Points on a hilly landscape, in no order, each with its height.
A climber steps from a point to the highest of its 2 nearest points, and stops where none of them is higher. Distance is the straight distance between rows; heights are no part of it.
q_568: [ 96 129 116  81 130 128 108 104  83 127  94 102 124  92 101  86  97  96
 121  55  99 107  91  89 105  97 111 108 104  92 116  91 124  97 104  74
 115  99 101 100 102  76 115 108  71  96  73 115  76 107 111  78 102 131
 121 109 102 128 108 116 112]  height 304
q_351: [145  96  96 102  84  97  93 125 132 106 115 102 112 102  92 106 105 103
 101 115  94  92 101  77 115  88 119 118 102 114 115 117  69 109 105 121
 110  92  86  64  97  83  96 103 104 121 129  72  97  92  47  99 113  63
  61 115  86 101 111  91  99]  height 234
q_714: [ 72 117 117  93 115 117 105 100  95  99  98  67  69  86  86  83  83 122
 107  84 133 102 101 141  64 113  89  99 130 110  91  73 101  91 118  83
  89 101  93 135 130 115  77 101  70  93 118 141 112  85 125 109  88 127
 152  94 111  75  79 100  87]  height 334
q_78: [118  97 116  79  90  82  99  98  87 103 132 135  60  90  82  97  81  87
  97 117 101 116 132  75  90 112 105  97  98 111  89 131  80  98 127 115
 127  99 112  64 114  99  88  91 130 108 110 118 112  94  64 128 114  72
  83  92 118 101 112 125 119]  height 55
q_840: [ 92  66  95  94  81  78  74  78  92 127 111  62  92 127 137  86 149 122
  76  70  70  89  89  95 104 119 108 114  93  67 111 105 112 104  78 106
  85 142 124  72  86  89 103 124  89  75 113  98 108  82 112 102  86  97
  85 105  74  84  77 122 123]  height 313
q_971: [ 84  89  97 102  94 100  86  94 105 129 109 134  93  62 122 100 105 115
 138 113 126 106 101 110 107 112  82 141 133  88 103 119  98  93  65  88
 105 102  94 140 111 118 108 111  97  87  82  92  93  87  93 112  70 116
 131  94  49  99  85  93 100]  height 222
q_773: [ 98 121  94 108 101 132 114  85  70  70 103 109 100 114 133  98 134  47
  86 113 123 115 104  94 109 104  99  79  84  92  91 110 108 101  91  71
  92 111 113  75  79 107  92 112 121 110 111 114 111  65 100 122 109  50
  84 120  91 115 120 114 102]  height 692
q_638: [113 116 123  95  92 111  99 130  96 103 136 104  85 107 115 112  95 109
  97 124 124 118 107 125  88 138  99 111 132 135 102  92  82 111 122  91
 127  82  88 116 122 124  76  95 123 138  92  99 104  94 109 103  92  96
 103  74 108  92  96 102 105]  height 463
q_660: [110  77  87 110 107  98 122 141 107 116  72 130 121 122 116 109  92 106
  79  80  95 115  77 121 130 109  93  88 133  99  81  85 119  93 112  87
 136 112  93 145  90 110 106  88 102 101  91  95 119  93 117  78  78 110
 109  98  96  75  92  93 105]  height 409
q_756: [103 103  73  97 101 104  93 106  91 100 127  74 127  91  81  89 120 139
 118 136  97  75  98  84 108  50 100  99  86  86 122  75  89 103  51 121
  86  93 103  91  86 121 102  94 108 104  89 133  78  94  97  91 107 104
 103  81  96 125 102  84 107]  height 554
q_828: [ 96 119  93 138 114 104 105 116 106  99  77 111 101 103 109 126 108  85
  94  80  73  80  98 114  93 107  40 102  80  86 101  91 138  90  37 105
 126 134 142 106  74  97  80  97  75 107  89  94  83 119 101  76 105  95
 103  80  87  93  96 118 104]  height 387
q_670: [ 79  65  60  91  88  72 126  85 114 119 130 109 137 108 116  92 111 144
 113 121  68  77  79  96  89  67 120 118 106  93 103  94  94 115  78 100
 113 106  68  80  97 110 136  77 126  83  86 117 101  88 104  85  75 115
  58  69 101 136 108  79  82]  height 511
q_37: [103 118 116  92 120 108 103 104 122 122  76  97 120  93 118  61  88  88
 131  47  78  81  85 106  96 116  92 120 120  72 106  65 116  72 102  96
 135 109  98 123 133  93  95  94  44  91 106 113 105 121 116  93  85 135
 128  98 110 111 107 123  89]  height 260
q_413: [ 93 124  99  89  99 108  88 109 101  57  81  49  72  84  97 116 100 106
  93  80 108  73  95 118  69  89  56  90  96  91  92  75 120 100 106  85
  83  84 110 128  98  98  62 102  76 102 122 123  99 126 120 103 105 119
 138  85  90  66  76  85  75]  height 379
q_525: [ 80  90  65 155 101 121 116 101  77  85 100 106 103 118 113 128 154  95
  64 107 115  95  97 121 118 103  67 110  98 107 122  97 123  91  57  90
  74 126  90 115  61 125  84 109 112  88  82 106 101  81 128  96  83  97
 100  85  69  89  74  93  98]  height 288
q_23: [ 88 108  87 123 108 101 103 104 110 118 133 119 131  77  87  92 115 126
 129 102 139 120 113  83  86  89 113 105 100 117 124  86  76  86 101  86
  93 104  86 103  96 106 105  98  65 100  76 109 106  82 102  87  82  99
  90 114  89 123  98  66 121]  height 418
q_146: [ 96 124 117 103 118 114 110 135 105  83  94 115  63  75  73 147  92  63
 106  87 134 121 145 110  92 108 103  82  83 136  85 119 119 107  82 126
  71  86 128  82  96  51  79  98  96 124 104 105  99  91  91 124 126  49
  93 123  95  98 108  94 111]  height 141
q_645: [109 128 131  85  91  82  64  75  89  51 110  88  96 106 142  99 115  87
  98 120  75  88  93  54  76 118  72 106  65  67 116  92 109  75 115  78
 110  90 113  95 101 111  88 110  99 113 109 108 100 135 111 112 127 134
 122  75 102 116 107 108  89]  height 376
q_255: [106  99 116  95  83  76  90 120 102  73  97  92  75 100 114 110 112  84
  76  82 118 127 123  75  83 143  75  78  84 102 104 103 113  92 150  88
  90 116 119  93 104 102  86  99  84  94 112  90 128 102 106 110 105 108
 100 113 105  88  87 103 107]  height 302
q_723: [101 122  86 112 107 110  87  88  72  96 114 117  78  77 106  96 145  92
  97  81 115 125 123  87  93 113  59  88  77  70  96 100  90  85  74  97
  86 128 133  79  75  99  59 132 101  94  95 129 104  73  82 108 113  61
  94 103  74 110  98 131 111]  height 600
q_563: [ 92  76  74 139 102 104 125  92  71  98  75  90 128 138 102  92 111 103
  53  99  75  86  72 116 123  88  95 103 113 111 107  89 111 108  91  79
 105 151  97  68  75 126 116 103  97  84 113 108 117  78 138  92  91  93
  79 106 125  91  99 110  85]  height 406
q_115: [119  66 102  89  86  70  93  96  94 106  73  93  60 118  99 105  80 114
  68 100  78  96  84  88 108 124 146 102 112  91  87 143 104 110 131 132
  88 123 104  84 114  88 125 105 141 121  82  51  80 111  77 101  96 130
  87  93 117  80  81  97 126]  height 103
q_553: [ 89  98 109 120 101 113  82  78  84  58  96  69  94 121  54  80  67  76
  82 100  96 105  98 123 106  59  52  68  79  86 104  99  82  73 119  88
 102  88 115  92  76 103  70 104  70  90 135 135 124  86 113 110 112  68
  86  94 121  96 124 111  88]  height 303
q_640: [ 91 122 104  68 102 129  97 107  85  87  90  80 101  68 117  99 123  75
 112  85 145 131 136  88  93 109 125  79 103  87 106  99 108  99 127  88
  58 102 103  79 106  89  76 144 113 125 116  74 105  78  76  96 118  91
  98 134  89 113 118  89  89]  height 323
q_454: [ 85 122  99  96  78 105  88 124 121 114 100 107  84  76 111 112  78 120
 144 117 119  77  80  97  96 106  70 125 129 123  97  92  93  78  75 100
 110  74 100 141 110 111  99  98  71  84 111  85  72 120 102 100 103 139
 137  68  83  87  85  87 112]  height 259
q_102: [122  77 112 129 103  89 118 105  93  75  85 130  97 129 111 117 120  64
  93 117  75  88  95  86 122 130  89  97  81 123  94 109 132  97  70  96
 107 140 128  84  97  98 106  77  95  82  96 116  95  85 114 125 101  92
 101 113 109 102  99 138 114]  height 197
q_908: [113  55  90 120  93  95 114  64 114  97  97  93 117 137  99 112 114 116
  70 105  61  89  73  99 119  86 122 106  93 115  95 137 126 127  75  95
 107 118  78  76  83  98 145  95 108  78 129  95 100  97  95 101  97  90
  90 110 106  88  97  91  70]  height 355
q_902: [125  94 107 110  80 112 108  91 104  68  75 130 124 118  70 100  71  76
  83 107  56  93  70 118 138  90  80  88  90 112  83 110 102  99 138  95
 124  62  64 139  94  91 102  61 105  81 106 119  88 121  93  91  84 107
  92  76 126  99 101 107  66]  height 268
q_354: [111 106 124 135 118 117 122 112 124 100 102 122  93 104  90 142  81 101
 107 100  93  90  91 117 107 116  86 116  92 118  76 115 110 110  43 122
 133  83  90 107 103  88 104  67 101 123 111  99  99 121  72  95 106  78
  99 100  97  91 106  99  99]  height 153
q_481: [ 89  72 115 119 125  99 104  61  74 117 118  90 110 129 106  90  91 115
 107  91  93 101  82  98  88  87  95 104  90  98  86 117 115 106  71 100
 126 126  97  84  66 105 125 119  82 107  97  90 110  61  77  76 111  68
  77 114  95 127 127 110 112]  height 413
q_777: [ 90  75  87  79 108  74 108  93 105 135 100  95 121 102 111  64  91 119
 115  93  95 126 100 117  95 113 150  91 120  72  91  93  90 122 145 127
 108  89  74 120 124 111 119  91 137 101  48  70 132  83 105  90  56  91
  79 105  85 115 109  75 100]  height 146
q_919: [ 79 111 126  98  93 120  84 106  65  53  96  76  92 130  69  77  54  44
  77  95  85 107 110 114 111  95  88  76  94 107  91  88  89  83 169  82
  85  90 109  92  91  87  80  89  86 105 112 119 116  91 103 104 123 101
  81  88 160 116 128 123  71]  height 265
q_955: [ 91 106  77 141 106  98 127  99 102 106 134  96  99 104  73  92  84 130
  91 147 119 104  77 108 107  45  74  95  94 115 132  85  79  77  67  95
  86  84  96 100  72 122  91  88  77 100  93 151  90  90 128 114  95  96
  99  77 118 103 102  80 107]  height 637
q_686: [115  98 102 108  89  92  81  94  78  71  87 115  79 104  90  99  93  85
  84  85  82  96 108  93 111 103  54  76 101 105 103 104 107  74 132  67
 116 101 124 105  68 110  73 100  62  82 104 132 113 102 115 119 106 100
 108 103 122  95 110 131 101]  height 343
q_55: [ 89  92  73  97 127 105 141 121 114 118  94  79 109 103  95 124  96 109
  93  91  86  92  88 127 114  75 137 116 101 110 102  86 117 126  83 120
  88  94  75  88 106  95 126  78 126  98  98 132 102 111 123  75  88 121
 113 101 118  87  90  75  83]  height 516
q_301: [ 70  87 112  79 115  98 108  72  70  93 115  74 109 108  84  82  82  96
 114 117 122 116 100  84  85  68 107  91 106  97  92  99  88 101 114  90
  97  95 103  79  86 110 105 116 115 107 119 101 102  65  95 100 105  87
 107 109 119 105 120 101  99]  height 477
q_269: [ 96 106 133  92  90  99  68  94 106  98 100  95  81  92  92 120  72  84
 118  73 116 100 103 107  87 131 110 111  94 118  96 132  83 113 108  95
  96  55 104 109 100  65 111  98  77  85 105  80 114 115  93  96 101  98
 112 120  90  74  98  89 127]  height 428
q_750: [122 100 114  90  69  83  88  89  78  83  96  73 111 142  81  84  87  99
  68 103  67 117  67  88 120  86 124  76  86 119 106 101  97 108 164  74
 103  87  80  84  83  99 129  89 101 104 110 114  96 125 106  96 108 129
 105  97 139  98 111 111  89]  height 269
q_249: [124 118  83  90 114 121  80 112  94 132  75 126  92  78  83  72  87 109
 112  85 108  94  97 101 121  72  76  93 141  78  90 105  77  98  87  94
 103 106 118 113 111 106  71 114  97 105 116 116  79 105  83 109 113  71
 121 107 102 103 110 130 102]  height 465
q_899: [ 79  93 109  78  97 125  80  86  61 124  92  83  96 103 101  57  88  93
  94  82 126 135 102 108 110 113 143  86 128  87  91  97  83  97 161  92
  67 111 102 112 115 105 115 122 111 101  74  77 100  67 105  89  84 122
  91 109 109 128 102 105 118]  height 225
q_795: [ 79  90  96  83  94  77  89  92 123 106 104 115 110  98  63  90  83 112
 100 103  96  79 111  95  89  65  65 107  86  93 100  99  68  76  94 115
 104  91 113 129  95  73 106 108  80  72 103  90  94 112  88  99 119  88
  73  88  92  85  84 101 119]  height 433
q_466: [ 86 107  65  95 101 129  89 107  67 106  67 113  73  89  97  90 104  81
  72  56 126 108 113 116 111  95  71  90 127  74  91 117  91  95 107  86
  81 136 117  95  82  97  62 130 108  87 106 112  97  87 103  95 107  93
  95  99  89  93  79 128  91]  height 528
q_224: [117 140  95  68  89  97  89 138 119 111 107 113 111  65  94  87  85  98
 114 110 133 119 111 126 100 116  99  83 127 106  84  78  76  98 141 122
 144  72  97 132 135 120  70 104 115 120  86  77 102 119 105 111  80  94
 111  94  91  98  96  97  94]  height 408
q_210: [106 121 113  80 111 117  92 118 118 103  76 110 126  88  84  94  76  58
 106 104  68  96 100 108 103  90 129 116 118  83  74  86  83 122 128 108
 107  70  62 107 143  79  99  86 121 115 103  72  82 140  82  96 108 104
 101 110 129 111 119  95  71]  height 310
q_594: [ 96  73 105 115 108  90  80  58  78 113 105  77 117 125 120  73 124 131
 101  99  67  72  75  88 102 106  83 106  81  81 117 106 123  81  66  86
 104 148 115  93  71 109 130 113  48  75  91  98  91  73 110  94 106 100
 106  99  97 111 103 123 121]  height 360
q_283: [ 99  95 139 114  87 107  70  75 102 105 133  71  85 118 124  87 100 107
  93 101 107  99  94  92  55 116  97 120  81 103 107 114  87  98  86  69
  97 122 135  60  99 112  91 126  74 110 138  97 110 106  93  92 103  90
  86 100 122 104 113 116 129]  height 576
q_783: [116  74 106  89  86  77  94 104  67 107 100 118  77  98  66  91  82 101
  99 108  77 115 112  70 124 106 105 102 113 107  84 105  98  97 146 124
  97 118 102  88 103 104 105  76 125  93  82 101  90  96  87 114 101 121
 100 100 123  95 104 131 124]  height 77
q_595: [ 87 128  85  97 127 124 104 124  87  92  94  88  83 100  69 128  70  68
  93  77  98 101 108 117  92  78  87  93  68 106  84 125 127 121  89 121
  99  94 111  54  80  49 100 111  94 120 113  92  94  93  84  82 132  54
  90 128  99  95 122  94  92]  height 117
q_685: [133  76  74 115  91 102 118 122 125 115  94 106 103 123  69 127  81 116
  87  92 103 108  81 118 127 108 153  93  91 134 110 132  75 110 108 134
 106  95  74  90  80  76 119 107  96  86 125  93 102  78  64  82  88  81
  64 119 104  79  85  81 105]  height 203
q_166: [ 96 125 120 100  95 104  70  91  95  91 103  86 119  98  52  50  86  93
 109 113  94  94 112  88  94  76 103 104  91  84 101  81  42  85 125 119
  94  87  94 108 122 101 101  96  92 101  94 104  97 126  87 108 121  91
  86  88 108 130 112 110 104]  height 377
q_135: [103  56 110  56 110  78  95  71 116 119  92  74  84 131 121  94  86  96
  83  97  84  95  95  99  83 104 163 112 106  75  95 137 110 132 110 106
  73 125 100  81 114  72 126 131 139 116 117  50  83 100  80 109 102  92
  89 112 100  82 106  97 103]  height 125
q_201: [ 85 100  88 112 114 128 112 122 109  99  66 143 113  78  89 104  87  80
  95  90 134 111  98 129 124  94  75  88 143  99  82  77 104  83 115  84
 105 101  97 167 102 112  73 101  99  95  92  73  92  97 113  96  84 117
 123 104  96  91  82  88  86]  height 364
q_895: [ 91  90  87 125 119 110 117 121  94  92  83  97  99 117  86 128  69  86
  73  89 103 100  80 132 113  99  97 112 110 122  98  98 107 116 120  89
 113  97  87  93  90  98 102  85 114 109 121 111 109  91 114  79  89 103
  91 102 139  73  87  92  79]  height 459
q_220: [ 93 121  87 135  92 117  87 106  60  77 120  75  77  95 118 131 137  95
  84 109  91 102 103 105  89 111  79 105  77 104 108 102 116 118  72 104
  79  98 107  77  72 130  91 114 136 109  81 118  95 108 113  91 103 112
 105  87  89  95  84 100  98]  height 325
q_259: [100  99 103  80 118  88 115  89  98  97 116  81  72  92  88 128  99 120
 120 133 112  98 100  90  75  81 128 114  95 116  91 117 106 123  73 102
  84  83 113  59  81  85  99 126 127 103 116 129  95  76  84 103 119  84
 130 110 100  80 111 106 107]  height 419
q_600: [ 86 142 106  93 109 113  81 101  95  94 100  65 101  66  73  73  74  98
 109 113 102 109 106 111  79  78 123 112 121 105 102  77  62 111 145  96
  88  63  85  85 133 109  82 111 111 123 105  96 102 130  97  88 121 108
 105  96 140 117 110  80  85]  height 358
q_476: [ 86  76 105 110 118 109 119  91 112 117  99 116 106  88 108 115 104 104
 139 117  89  89 107 108 121  90 120 132 125  97  75 113 106 130  40 122
  99  99  85 115 119 107 111  87 127 103 100  87  87 105  85 111  90  97
 115  97  66 104 105  96  79]  height 184
q_235: [110 101 115 114 115  86 142 120 117  85  99 140  76 111  92 134 114  76
  81  89 125 118 129  97  97 122  89  66  67 122  70  91 136  95  67 107
  92 131 140 108  95  81  96  81 103 109  84 107 100 101 102 109 109  76
 104 118 102  97  97 111 126]  height 168
q_579: [115 113 101  96  78  63  95  97 115  66 120  98  76 110 134 101 143 117
  77 109 109  99  87  56  79 119  76  76  67  87 117  85 104  76 114  70
 111 117 148 102  95 103  94 112  86 100 130 111  99 113 107 117 107 100
 103  95  98 100  81 111 113]  height 333
q_256: [ 94  91  62  47  81  98  94  86  80 122 112 113  93  98 114  68  92 108
  93  99 132 141 105 118 110 109 144  79 106  93  87 138  88 108 149  81
 112  96  88  94 101 102 112 124 151  99  58  85 112  71 104  88  74  85
  58 114  90 116 119  87 115]  height 183
q_893: [ 95  70  94  80  69  62  82  67 115  95 102  71 105 116  98  84 128 123
  73 104  92 110 102  89  84  92 123  90  65  90 116 105  73 105 106 102
  74 116 103  73  90  85 127 115 106  79 102  84 115 100 105  87  98 108
  65 115  97  77  90  98 124]  height 273
q_134: [111 116 123 118 112 127  78  87  88 111 128  62  87 107 111  91 129 112
 119  89 115 100 106 100  72 109  79 111  99  86 114 102  98 109  44 105
  95 117 136  81  85  91  74 135  75 114 128 105  89  85  74  98 110  75
 124  95  78  98  96 116 110]  height 648
q_356: [110  59  88  86  98  82  89  69 137 132 104 101  79 106 128  96 103 121
 108 107  74  87  79  97  99 107 151 135 113  85  86 149 115 139  74 107
 105  98  95  90 135 108 120 103 138 124  99  47  94 118  81 116  82 100
  93 101  67 103  99  86  89]  height 151
q_127: [ 98  62  57  98 106  84 148 120 137 129 115 103 123 118 108 125 119 139
 102 115 107  90 102 119 113  89 162 112 107 129 127  98  88 105  83 115
  93 101  78  93  88  87 127 104 118  80  69 118 103  83 101  72  67 126
  64  97  89  99  91  63 106]  height 599
q_109: [107  75 101  68 101  72  95 106  90 128 114  86  87  85 120 110 101 135
 145  90 116 131 106  74  97 115 136  97 123  94 114 117 113 102 124  93
 109 101  92  91  89  96  96 120 106 120  81  78 112  60  73  90  83 109
 115 107  84  95 122  91 128]  height 87
q_28: [ 81 115 117  84 101 113  67  79  97  85  93  62  88  95 139 102 105  87
 107  86  89  79 101  95  67 125  81 122  87  69 110 101 120 112  97  90
  74  87  92 104 114  87  91 121  96 103 117  95  91 136 111  96 113 133
 132  95  88 100  86  97  73]  height 429
q_488: [122 133 115  54  88  90  92 134 108  97  84 102  97  61  91  89 107 101
 112  62 117 122 140  87 103 123  92  69 100  85  90  64  97  79 124 129
 111  79 111 126 122  81  62  83  87 114  88  87 101 117  92 105 107 113
 117 107  74  92 103 106 122]  height 354
q_359: [119  82  98  86 101 105 112 121 114 110  92 127 105 128 104 107  65  90
  97  93 104 122  85 112 113 126 127  83 124 124  75 129  96 103 141 113
 120 114  90 109 119  89 134  93 119 107 116  56 102  82  67  94  90  77
  76 116 119  95 113  89  98]  height 173
q_700: [100  85  89 122  92 115  84 110 131 111  64 123 132  77 115  94 107  99
 101  89  55  81  92 106 141  96  88  99  94  80  84  87 115  98  66 113
 103  74  80 129  96 122 111  67  91  82 107  77 109 144 118  91  94 132
 104  87  69 102  95  96  89]  height 421
q_9: [132  71  87  96  71  87  86  76 108 100  90  92 111 128  95  93  87 103
  79 108  54  98  71 102 128 100 127 102  96  98  84 122  96 121 125 109
  99  76  62 109 117 100 137  67 120  78 107 111 107 122  99 102  88 110
 113  96 107  82  91 102  83]  height 309
q_921: [112 116  80  82 106  81  97 113 134 125 127  94 106  53  87 105 130 145
 133 105 120  89 121  77  89  66 120 106  91  96 115  87  82  91  60 116
 103  85  99  80 107  92  86 109  75  95  99 119  96  96  93 102 106  93
 126 114  83 106 100  73 120]  height 479
q_311: [105  68  88  79  84  77 134  87 127 110 125 101 151 119 107 104  91 124
 129 151  82  93 101  97  88  94 141 108  94 103 119 101  71 115 117 141
 109  74  51 100 120  98 128  77 141  80  87 103  96  78  66  96  72 105
  59  66  86 115  96  60  56]  height 437
q_312: [ 80  91 123  87 132  90 125  81  80  81  76  95 119 108 103  96 101  69
  94  83  72  99 122  83  95  92  82  84  73  71  88  79 143  98  92 104
  90 135 111 111 110 100 112  79 114 105  79  77 109 101 114 108 111 113
 115 118  95 103 113 120  78]  height 662
q_684: [ 91 113 125  91  97  94  68  97  92  98 109 111  59  89  86  94  61  73
 109  41 103 106 113 111  91 128  76  93  97 112  90 113 103  84 127  74
 134  73 117 100 101  69  91  93  41  85 106 112 136 113 105 107  98  93
 114 108 116  97 119 107 120]  height 386
q_340: [104 112 121 119  76 122 120  81  81  79 130 105  84 113 132 112 119  92
  86 152 127 104 100  91 105 120 123 105 115 135 107 105 109 110 113  64
  96  87  90 107 105 141 104  99 121 128  95 106  99  96 123 130 105 113
 111 104 124 108  94  98 103]  height 524
q_265: [125  94  91 105 107  95 120 118 117 100  92 114 147 110  88  96  79  83
 103 100  58  82  83  79 115  73 116 116 111  91 100  90  99 114 117 129
 118 102  62  81 108  94 109  81 114 118 137  94  98 109  65 104  99  89
  84  92 124 109 129 100  53]  height 270
q_194: [105 124 113  90  95 103  72  89 108 105  96 108  83  84 147 119 127  85
 102  78  96 107  95  83  88 145 116 120  87  84 108 132 104 120  94  76
  89  81 108  91 122  75 105 114 113  99  83  88  96 143 108 100 107 119
 110 118  86 106  92  95 113]  height 482
q_234: [105  83  87  76  81  63 108 113 144 122 102 153 116  86  97 100 100 119
 102 128  97 100  95  86 108  85  91 105  83  98  88 106  88  94 101 108
 136 103 100 109  95  89 124  85 111  82  89  79  95 109  90  94  83 102
  81 102  76  88  93 101 114]  height 489
q_993: [ 98  90 123  82 108  82  99  73 108 105  95 140 109  99 119  79  93  81
  92  88 100 107 105  98  86 110  87  95  80  72  82 115 106  92 110  89
 125 122 102 127 132  95 117  91 108  99  92  69 106 114 105 111  97  86
  79 116  77 110 104 110 108]  height 563
q_241: [ 92  99  85 116  88 102 115  93  84  89 109 108  76 108  66 114 103 105
  71 151 120  85 101 113 123  69  87  84  99 133 106 108  74  95  73  98
  59  81 101 116  88 121 103  87 120  88  78 135  64 103 121 114 107 106
  93  80 110  95  78 104 119]  height 721
q_894: [118  84 117 124 101  74  87  52 128  76  88 122  92 123 116  90  97 101
  79  96  63  67  85 109  82 111  68  88  58  97  79 118  96  91  60 100
 122 112 105 111 107 108 122  75  92 100 100 103 105 139 112 110 117  70
  72 101  97 106 106 127 108]  height 492
q_661: [ 87 134  98  90 103 118 114  96  81  79  86  85  84  87  69 101  98  96
  77 125 133  86 114 103  91  64  83  92 108 112 111  87 101  97  99  91
  64 106 134  88  91 103  70 119 121 107 103 127  61 104 122 109 126 117
 109 101 121  97  81 114 100]  height 842
q_390: [125  97 103 151 100 125  92 126 102 103 113  70  91 125  74 129  93 105
  94 112  91  75  87 112 118 107  89 115  90 131 112 113  90 114  55 148
  84  89 101  83  91 105 100  75  86 109 113  89  84  96  87  97 111  83
  99  85 104  86  89  98 114]  height 131
q_467: [ 91 101 125  92 129  89 105 100 100  86  91  81 140  96  84 107  94  77
 130  99  78  98 120  72  93  87  78 106  82  85 115  72 115  91 113 116
  91  85  72 103 102  84 122  82  76  82 107  98 124  88 110 104 115  97
 120 105 107  88 124  86  73]  height 562
q_503: [ 93 127 136 103  95 129 127  81  68  67 120 128  66 126 102 124  99  63
  86 127 133 120 118 108  99 133 112  73  97 139  78 119 118 114  90  82
  94  70 119 105  94  91  96 107 135 128 106 111  86  87  97 133 112  55
  99 109 119 111 102 112 100]  height 601
q_198: [ 88  86  65  86  91  76 101  62 111  97 110  71 109  86 122 102 146 143
  96 104 112  99 107  91  79  83 120  87  82  77 120 102  99 110  85  88
  79 102 111  97  79 110  97 146 129 100 105  84 105 106 102  91  94  96
  85 116  69  93  89  75  96]  height 237
q_839: [116  97  77 115  80 105  85 126  93  98  94  94 106  83 124 125 137 106
  98 104  60  79  91  88 136  97  76 108  81  88 101  98 123 118  67 120
 106  95  80  91  77 126 105  88 123 102 104  99  93 128 100  80 101 115
 111  87  62 100  96  90  83]  height 370
q_747: [ 71 109 114  93 122 143  91  93  58 113  96  58 125  96 116  83 110  92
 127  66 121 131 115  96  92 121 116  96 109  81 115  75 110 104 115  90
  69 113  84 100 103 103 111 122  76 109  82  75  94  66  95  78  93 124
 115 117  98 127 106  91  83]  height 271
q_843: [ 99 103  98 143 119  91 127  81  95  92  78 132 114 112 100  95  97 117
  73 106  88  82  89 106  92  90  47  76  71 105  86  83 109  72  47  99
 126 135 110 104  83 140 105  89  83 125  86  91 108 104 109  90 114  69
  75 102 108 116 121 116 107]  height 436
q_827: [ 82  91  94 126  94  84  81 101 110 106  80  88 122  74  87  80  92  97
 136 102  60  64 107  77 109  76  56 109  87  82 109  73 107  72  78 135
  93  94  94 124  90 123 109  67  63  73 109  94 110 123 110 101 113 135
 121  76  96  99  99  95  77]  height 483
q_482: [107 136 115  54 105  90  89 101  95  85  95  85  64  60 111 107  98 113
 117  85 123 114 110  96  59 103 130  97 104 106  90 104 120 111 115  80
  82  85 118  69 105  82  81 139  99 118 124 107 100  87  88 114 122  83
 141 124  99  83 119  97 104]  height 371
q_985: [108  71  91  66 105  56 108 113 135 137 107  96 139  98 125  94 104 126
 155 103 103 109 106  74  86  99 136 102 123  80 114  84 109 118 133 112
 109  89  77 102 111 109 109  88 106 114  95  71 124  75  87 115  72  94
 106 104  81 103 126  64  81]  height 115
q_60: [ 92 128  89 106 108  84 105 124 117  98  74 109  81  85 120 140 131 100
  92  54  90 105 110  98  83 118  76 106  94  79 100  99 120 112  74 129
 101 114 133  98  87  85  83 119 120 116  94  58  99 131  84  73 110  94
  83  88  75  80  83  95  94]  height 347
q_295: [107 133 110  73  71 103  82 129 108 106  85 102  73  72  76 104 101  90
  97  60 102  84 128  88 106 116  98 101  93 109 109  69  93  90 122 106
  91  72 112 106 113  71  62  84  61  76  79 114  91 144 115 103 108 157
 117  95 102  94  80 114 117]  height 308
q_150: [ 82 132  87 123 111 151 133 124  76 103  80 113 104  94  93  84  99  67
  86 101 151 114  99 109 119  81 102  88 138 122 105  67 102  75 126  67
  76 116 102 131  94 123  73 103  78 117  90 102  96  67 120 106 103  93
 116 108 129 115  95 102  97]  height 318
q_851: [104  98  96 130  79 110  90 130 118 110  88 110  90  86  98  89  96 100
  91  93  93  81  98 108 124 106  87  99 104 124 113  74  92  65 105  95
  93  97 107 128 117 109  95  67  39  53  80 129 108 128 146 102  95 155
 111  85 112 104  75 107 115]  height 267
q_974: [ 99  76  88 147  92 102  91 106  96  94 104 112  91 108 129 112 120  84
  88 120  85  82 101 111 121 131  80 113 106 122 118  92 114  71  58  85
  83 151 110  93 107 118 103  81  51  58  77 138 107  96 139 112 100 133
 108  97 108  93  81 117 116]  height 231
q_642: [ 84 115  98 120  99 105 104 119 112 104 120  69 115  95  88  80  89 121
 117 133 119  99  97 125  85  97 136 107 144 116 112  78  55 113 135 112
  85  74  86 111 128 134  94  98 122 103  89 103 108  99 115  83  78 110
  85  79 123 113  82  86  95]  height 407
q_532: [122 104  88  64 101  74 126  98 130 104 136 144 143 114  79  89  77 116
 123 162 123 108  95  92  87  63 113 102 109 100  99 104  63  99 110 128
 148  64  75  99 111  90 109 102 138  91 102 105  94  76  76 118  87  66
  82  88  96 127  97  74  86]  height 416
q_804: [ 97  98 105 115  99 117 107  90  80 100 100 127 145  92 121 101 118  99
 121 110  89  99  86  85 120 101 108 107  96 101 122  97 101  95 104  65
 108  95  60 116  96 114 127  85 107  92  74 108  96  95 118  87  91 115
  93 101  96 128 103  94  97]  height 359
q_662: [ 81 126 108 118 117 122 106 112 117 102 105 108  88  70  83 106  85 109
 117 101 149  94 109 133  69 102  75 129 135 112 110  88  94  84  78  97
 102 101 108 113 127  94  76 114  68 113 116 117  86 103 106 112 100  95
 115  89  96  78  89  96 104]  height 295

Call two points neighbours if one is among the 2 nearest of the other. Go from one point of each pair to the other, from neighbour to neighbour, staying as high as possible. Name the lowest point that can't be avoided.
q_773 and q_127: q_600
q_773 and q_134: q_723
q_312 and q_127: q_532

For each start below, name the point where the climber stops.
q_804: q_661
q_135: q_194
q_685: q_773
q_235: q_773
q_354: q_194
